Points on a hilly landscape, in no order, each with its height.
A climber steps from a point to the highest of its 2 nearest points, and stops where none of them is higher. Distance is the straight distance between rows; heights are no part of it.
gogir: [103 175 130 113 137 119 113 147 127 128 107 143 160 190  87 135 164 138
 168 106]  (h 111)
bim: [167 113  63 183  81 127 154 124 159 145 167 145 143 111 117 134 164 154
 110  91]  (h 509)
viluz: [188 129 103 138 116 159 126 124  73 164 178 126 149 116  71 113 226 166
 126  71]  (h 193)
bekad: [178 173 120 177  77  73 128 156 150 104 159 110 137 145 166  80  63  87
 134 132]  (h 530)
lirol: [106 139 148 158 138 146 113 148 133 106 115 146 138 130 118 143 119 138
 138 166]  (h 349)
sukoz: [ 82 152 194 107 170 131  94 116 169 137  99  91 107  74 136 143 128  99
 123  81]  (h 704)
nuz: [166 165 105 196  95  95 146 183 166 153 169 135 191 165 122 108 115 132
 149 139]  (h 277)
Zale: [ 93 147 150 131 161 142 134 136 145 120  79 133 130  97  98 143 137 109
 157  90]  (h 403)
bilov: [103 108 133 101 124 124 134 129 111 121  88 151 145 163 135 146 123 129
 165 164]  (h 555)
bigi: [103  88 165  76 186 126 127 121 123 110 106 120 100 136 179 123  76 102
 169 137]  (h 610)
nar: [156 170 110 180 129  80 154 133 135  66 138 112 127 101 138  86  37  97
 134 115]  (h 329)
raka: [116 102 131 132 119 106 134 118 150  87 122 150 130 139 184 121 113 100
 130 130]  (h 264)
tep: [103 129  97 170 114 138 123 150 122 110 118 130 144 123 142 146  92 151
 111 182]  (h 393)
tazu: [122 159 128 154 137 169 132 127 122 163 111 143 133 105  79 145 182 178
 104 103]  (h 41)
Tive: [146 144 111 147 145  83 170 109 181 176 157 163 118  86 110 139 115  99
 156 109]  (h 584)
kaz: [128 140 126 150 152 123 134 115 157  96 134 151 124 129 171 117 124  85
 152  87]  (h 292)
bufe: [ 97 154 144 107 166 117 106 144 121 100 128 134 138 157 157 127 132 111
 150 130]  (h 501)
lafuf: [159  91 119 118 116 161 147 106 112 197 139 145 116 190 153 148 141 174
 122 183]  (h 452)
sose: [149 134  71 183 104 152 160 126 139 143 149 137 148 135 119 137 176 169
  61 121]  (h 592)
vogir: [124 128 143 115 109 142 115  92 102 104 131 162 113 114  79 112 202 166
 126 100]  (h 172)
kolem: [160 101 108 174  64 139 136 116 110 120 151 144 116  78 109 122 178 152
  67 114]  (h 162)
sebu: [121  78 136  93 118 108 123 120 117 158 116 158 129 194 134 138 133 160
 169 184]  (h 522)
Kom: [123  95 119 134 123 148 151 108 116 136  98 141 132 135 143 132 108 180
  91 199]  (h 554)
tof: [ 86 108 171 124 162 124 119 150 119 110 103 105 138 102 158 139  68 102
 145 179]  (h 658)
faduk: [112 122 155  81 147 136  91  99 125 103 119 126  98 143 134 149 173  96
 163  96]  (h 418)
Resuv: [ 68  58 180  57 102 159 111  99 141 165  84 101 103  94 102 171 155 180
 101 148]  (h 375)
fov: [155 159 143 123 171 108 135 155  82 100 144  96 149 130 165 109  72  67
 138 157]  (h 628)
nuni: [125 201 119 125 199  82 128 151 130 133 122 105 136 140 128 113 113 102
 168  83]  (h 469)
vuva: [177 117 125 136  94 202 137 104  85 159 153 115 111 174 143 147 176 155
  75 146]  (h 367)
Vad: [ 93  90 111 120 128 163 140 132 107 156 100 134 105 124 129 167 148 186
  71 169]  (h 504)
vepiz: [162 124 156 124 136 100 125 135  96  68 128  71 123  88 169  80  31  79
 116 152]  (h 742)
kozo: [ 78 142 166  38 117 126 100 109 142 115  77  96  74 127  92 134 136 107
 169 107]  (h 272)
Sog: [114 103 151  85  95 193  95 114  77 132 107 117 114  67  64 148 178 169
 107  93]  (h 226)
peki: [174 102 112 170  69 163 118 105 114 135 159 167 126 144 137 109 188 157
  70 130]  (h 133)
geb: [105 105 174 105  98 178  90 103 119 141  92 114 112  59 100 161 179 151
 117 127]  (h 258)
Beki: [138  97 112  81  91 171 133 108  83 134 116 127 129 154  94 123 201 143
 114  93]  (h 219)
Paku: [138 129 118 109 120 133 118 123 120 127 136 151 131 158  92 133 200 116
 175  69]  (h 313)
Bimul: [ 87 147 160  53 101 145  90 115 124 120 107 130  92 126  81 164 150 129
 149 122]  (h 312)
zege: [143 174 136 136 194 131 101 138 121 115 149 111  97 116 159 104  88  82
 127 108]  (h 611)
fuvi: [127 187 104 144 177  65 166 125 171 156 147 148 137  93 138 112  89  98
 134 105]  (h 553)
kov: [133 102 144 124 109 102 133 143 105  79 129  97 136 110 162  98  50 108
 139 193]  (h 708)
lapig: [119 158 103 148 129 107 123 145 133 129 127 154 166 131 131 138 147 104
 139 122]  (h 568)
binid: [ 88 121 188  66 193 120 104 128 115 135  93  76  89 126 154 116  49 106
 150 142]  (h 631)
moli: [131  87 117 135  68 136 127 102 133 105 118 160 119  95 127 143 164 141
  93 118]  (h 195)
vurul: [133 201 124 124 180 113 117 116 123 150 140 119 118  85 168 116  94  89
 107  89]  (h 578)
giti: [102 127 138 126 132 145 111 121 130  96 137 160 126 105 104 142 180 135
 138  96]  (h 202)
Sipos: [180 115  87 151 115 175 152 108  89 172 152 119 131 131 113 135 203 160
 104  88]  (h 220)
Ledil: [138 166 119 104 141 100 138 113 161 129 140 159 130 123  82 121 194 111
 164  78]  (h 273)
Tiv: [176 127 118 146 156 104 139 170  81  84 168  70 153 128 160  84  63  71
 108 141]  (h 601)
suni: [115  92 102  83  90 146 129 123 108 133 114 130 128 204 110 134 205 142
 141 124]  (h 185)
masad: [149  76 116 112 122 191 177 104  72 137 146 102  99 130 155 148 149 145
  45 128]  (h 306)
lesek: [119 127 129 125 106 139 101 137 126 133 104 139 158 195 114 134 192 140
 157 139]  (h 146)
Punut: [138 149 103 164 138 103 135 132 142  99 137 130 113 113 191 110  78  57
 136 105]  (h 323)
Nudan: [101 108 149  72 116 148 109 105 107 130  84 133 113 136  75 175 171 159
 127 149]  (h 268)
zapa: [137 121 121 142 104 161 134 120  99 155 130 136 123 173 139 137 178 165
  95 169]  (h 407)
Fule: [ 95 139 138 140 145 110 112 124 187 116 139 141 121  58 126 144 145 109
 107  94]  (h 587)
tanak: [161 141 107 107 131 121 160 122 136 144 136 156 147 113  55 118 203 159
 152  67]  (h 239)
sevi: [143  48 115 117  89 105 151 127 118 131 122 123 150 146 153 122  50 156
 128 205]  (h 499)
fur: [ 97 168 139  67 136 112 113 138 123 117  90 112 119 177 122 138 138 109
 159 139]  (h 547)
Verok: [135  83 138 101 154  91 121 150  96 118 147 113 170 178 172 124  84  94
 157 175]  (h 635)
fopak: [135 157  84 182 117 130 155 147 137 158 140 149 173 135 111 142 153 167
 114 128]  (h 502)
duvi: [145  91 134  88 113 138 131  99 102 177 103 140 105 202 119 124 159 170
 140 172]  (h 489)
vabuz: [134 145 124 149 141 136 131 125 160 133 161 170 121  82 103 151 164 136
 150  85]  (h 240)
Samuf: [ 88  72 136  48 120 161 124 113 113 164 107 118  91 108  88 153 145 187
  92 134]  (h 420)
palo: [114  66 143  84 110 160 134 103 101 145 123 129 108 113 125 146 157 192
  61 152]  (h 460)
divik: [ 84  60 167  74 129 130 131 106 143 140  86 141 129 124 134 146 111 155
 139 158]  (h 559)
Gidi: [146 163 107 174 135  85 129 135 183 120 175 139 104 106 128 132  90  92
 115 115]  (h 449)
Sig: [161 175 128 166 173 106 119 138 124 109 156 115 137 144 161  93  93  93
 150 130]  (h 597)
Mil: [135 136 114 175 110 148 147 164 126 128 109 123 172 176 148 112 129 135
 154 148]  (h 548)
Mul: [112 131 157  90 110 156  89 124 115 127 131 137 125  54  71 144 192 159
 126  59]  (h 196)
fotu: [159 121 121 137 127 208 141 124  64 131 155 107 107 127 124 145 182 161
  49 124]  (h 335)
lupeb: [113 149  95 171  97 106 137 117 166 114 109 150 146  77 132 134  97 125
 111 126]  (h 275)
biri: [132 106 133  86 123 195 111 105  69 151 101 133  97 111  88 167 177 169
 105 137]  (h 230)
gefem: [109 189 142 122 185 117 128 133 155 111 104 126 104 131 101 135 131 119
 171  68]  (h 440)
nuf: [144 137 134 162 137 135 107 147 164 131 188 160 127 161 107 111 185 115
 175  95]  (h 235)
bez: [152 160 110 164 123  97 147 121 184 167 154 163 164 121 127 130 145 119
 141 117]  (h 634)
funi: [138  70 120  97 122 177 173 110  91 164 168 102 113 188 152 149 161 162
  55 154]  (h 285)
vuz: [140 114 138 141 126 116 139 167 114 108 132 119 182 172 168 106 114  96
 161 148]  (h 604)
Pasad: [158 146 118 198 104 135 107 126 149 107 167 161 128 140 122 123 131 129
 143 137]  (h 327)
Denag: [ 82 138 185  91 192 125  91 130 143 129  92  88  95 106 162 126  98  90
 125 125]  (h 657)
lafib: [107 179 165 126 176 118 120 122 178 139 115 124 105  72 115 124 135 113
 113  65]  (h 651)
gutu: [ 82 112 147  48 153 112 117 129 119 128 110 124 131 156 125 159 108 122
 169 143]  (h 590)
Lon: [148 130 114 212  93  81 135 125 170 123 176 141 129 149 132 113 123 145
 146 120]  (h 365)
pafi: [151 159 121 147 155 105 113 114 163 134 186 156 108 133 120 113 147  95
 158  90]  (h 198)
mog: [103 141 127 130 135 155 140 133 125 157  64 133 149 122 107 163 159 174
 112 142]  (h 12)
Napas: [185 137  53 185  60 113 157 126 175 164 152 138 129 133  94 134 128 160
 107 126]  (h 444)
tase: [122 148  99 186 100  78 148 146 160  89 121 130 128 101 132 106  59 128
 135 107]  (h 307)
veko: [125 188 135  98 187 104 137 126  95 114 101  85 121 154 145 100  95  86
 146 106]  (h 490)
dafa: [122 149  92 166 111  91 119 162 155 115 171 134 162 134 140 129 114 101
 143 141]  (h 510)
Saru: [180 138 133 150 110  81 145 147 115  72 145  94 156 142 153  82  67  71
 146 154]  (h 569)
fav: [145 154 143  95 213 141 119 128  75 127 115  62 115  88 146  94  55  88
 136 147]  (h 744)
Viris: [131  97  80 187  62 143 150 155 140 143 118 113 162 181 145 103 104 132
 126 163]  (h 535)
vinak: [143 166 145 127 201 123 127 136  89 123  98  62 128  82 161  76  74  96
 107 102]  (h 723)
Lupum: [156 142  98 178  97  76 133 145 199 128 182 120 114 139 130 102  86 110
 147 101]  (h 404)
tel: [163 120 124 177 122 157 130 114 147 127 167 176 128 116  98 117 171 142
 158 112]  (h 282)
sibut: [121 105 152  54 148  77 120 125 102 142 118 123 152 181 147 140  93 120
 172 180]  (h 616)
givob: [167 133  95 212  62 116 119 161 185 158 172 140 158 168 126  98 117 140
 130 122]  (h 322)
kime: [145 182 108 136 182  71 143 134 137 149 157 110 149  87 159  90  65  83
  98 111]  (h 551)
Tobem: [123 178 126 150 146 130 120 131 136 140 115 153 141 152  65 135 183 174
 145 111]  (h 75)
zuvut: [156 107 164  99 181 120 142 147  81 100 125  70 127  86 150 104  46  93
 124 178]  (h 770)
Duso: [181 194 122 168 118  63 164 138 158 126 161 126 149 144 140  77  74 103
 151 113]  (h 496)
Nukog: [143  67 126  78 131 176 117 112  79 169 146 110 114 198 130 132 178 173
  91 147]  (h 261)
tuvik: [ 93 160 155 142 177 129 126 147 146 112 102 117 141  95 140 117  86 104
 149 106]  (h 374)
vumuz: [ 81 100 162  63 161 131 116 111 154 108 100 128  89 117 159 141 138  96
 132  91]  (h 470)
Dena: [110  99 115 150  91 151 121 129 139 120  95 122 123  83 135 161 108 150
  81 164]  (h 343)
paf: [126 171 153 130 198  86 134 113 181 166 165 140  80  81 113 134 140 103
 135  70]  (h 602)
danos: [121 159 141 154 172 120 135 152 114 102 101 134 154 128 117 129  91  95
 153 144]  (h 354)
mibob: [127  75  83 134  43 100 137 139 127 111 123 112 134 148 149 121  71 134
 113 180]  (h 539)
fafu: [124 128 136  67 115 147  98 121 121  92 109 151 103 155  85 136 170 122
 168  98]  (h 366)
Lema: [136 135  97 178  78 108 115 160 131 104 146 126 165 150 140 138  98 134
 103 155]  (h 448)
vuber: [107  93 163  98 158 100 119 149 116  98 147 121 131 125 157 129  41 106
 156 201]  (h 681)
vev: [157 140 105 120 110 167 131 103 103 153 119 145 138 147 105 151 207 149
 131 113]  (h 259)
mavo: [ 69  86 185  48 140 122 115 108 160 147  77 116  99 115 130 149 130 121
 140 115]  (h 516)
zud: [ 90  86 146 125 132 136 117 133 126 136 102 138 130 100 132 148  79 141
 135 207]  (h 624)
Zope: [132 150 127 157 160 118 141 144 138  99 125  93 140  81 159 106  56  86
 136 116]  (h 351)
Ruzak: [100 177 150  60 165 126 118 149 106 116  88  98 114 172 113 114  77  97
 155 121]  (h 511)
zoze: [136  98  81 167  39 142 133 141 125 133 128 124 128 171 153 127 101 159
  86 166]  (h 603)
letef: [ 93 161 132 160 152 112 102 144 168  96 172 131 108 100 153 137 113  90
 106 110]  (h 512)
fozi: [149 101  76 186  55 167 144 131 123 128 145 127 119 166 128 143 146 165
  53 126]  (h 687)
bidom: [103  61 136  87 127 122 137 108 117 167 114 142 134 125 130 141  93 178
 123 203]  (h 591)
viga: [115  82 119 133  89 141 135 113 148 115 117 161 130 125 155 134 140 121
 139 144]  (h 233)
Rigu: [ 90  86 158 122 117 170 117 121 140 123  88 144 116  67 124 153 137 144
 111 148]  (h 299)
Vevor: [134 107 124 152  90 145 133  96  98 129 150 171 135  87  92 101 191 176
 105  94]  (h 150)

Where does a climber stop that starts at each point below?
Sog: bez
Vevor: sukoz
givob: sukoz
kolem: tuvik
Paku: zuvut
Samuf: zuvut
nuf: sukoz
mog: zuvut
kozo: zuvut
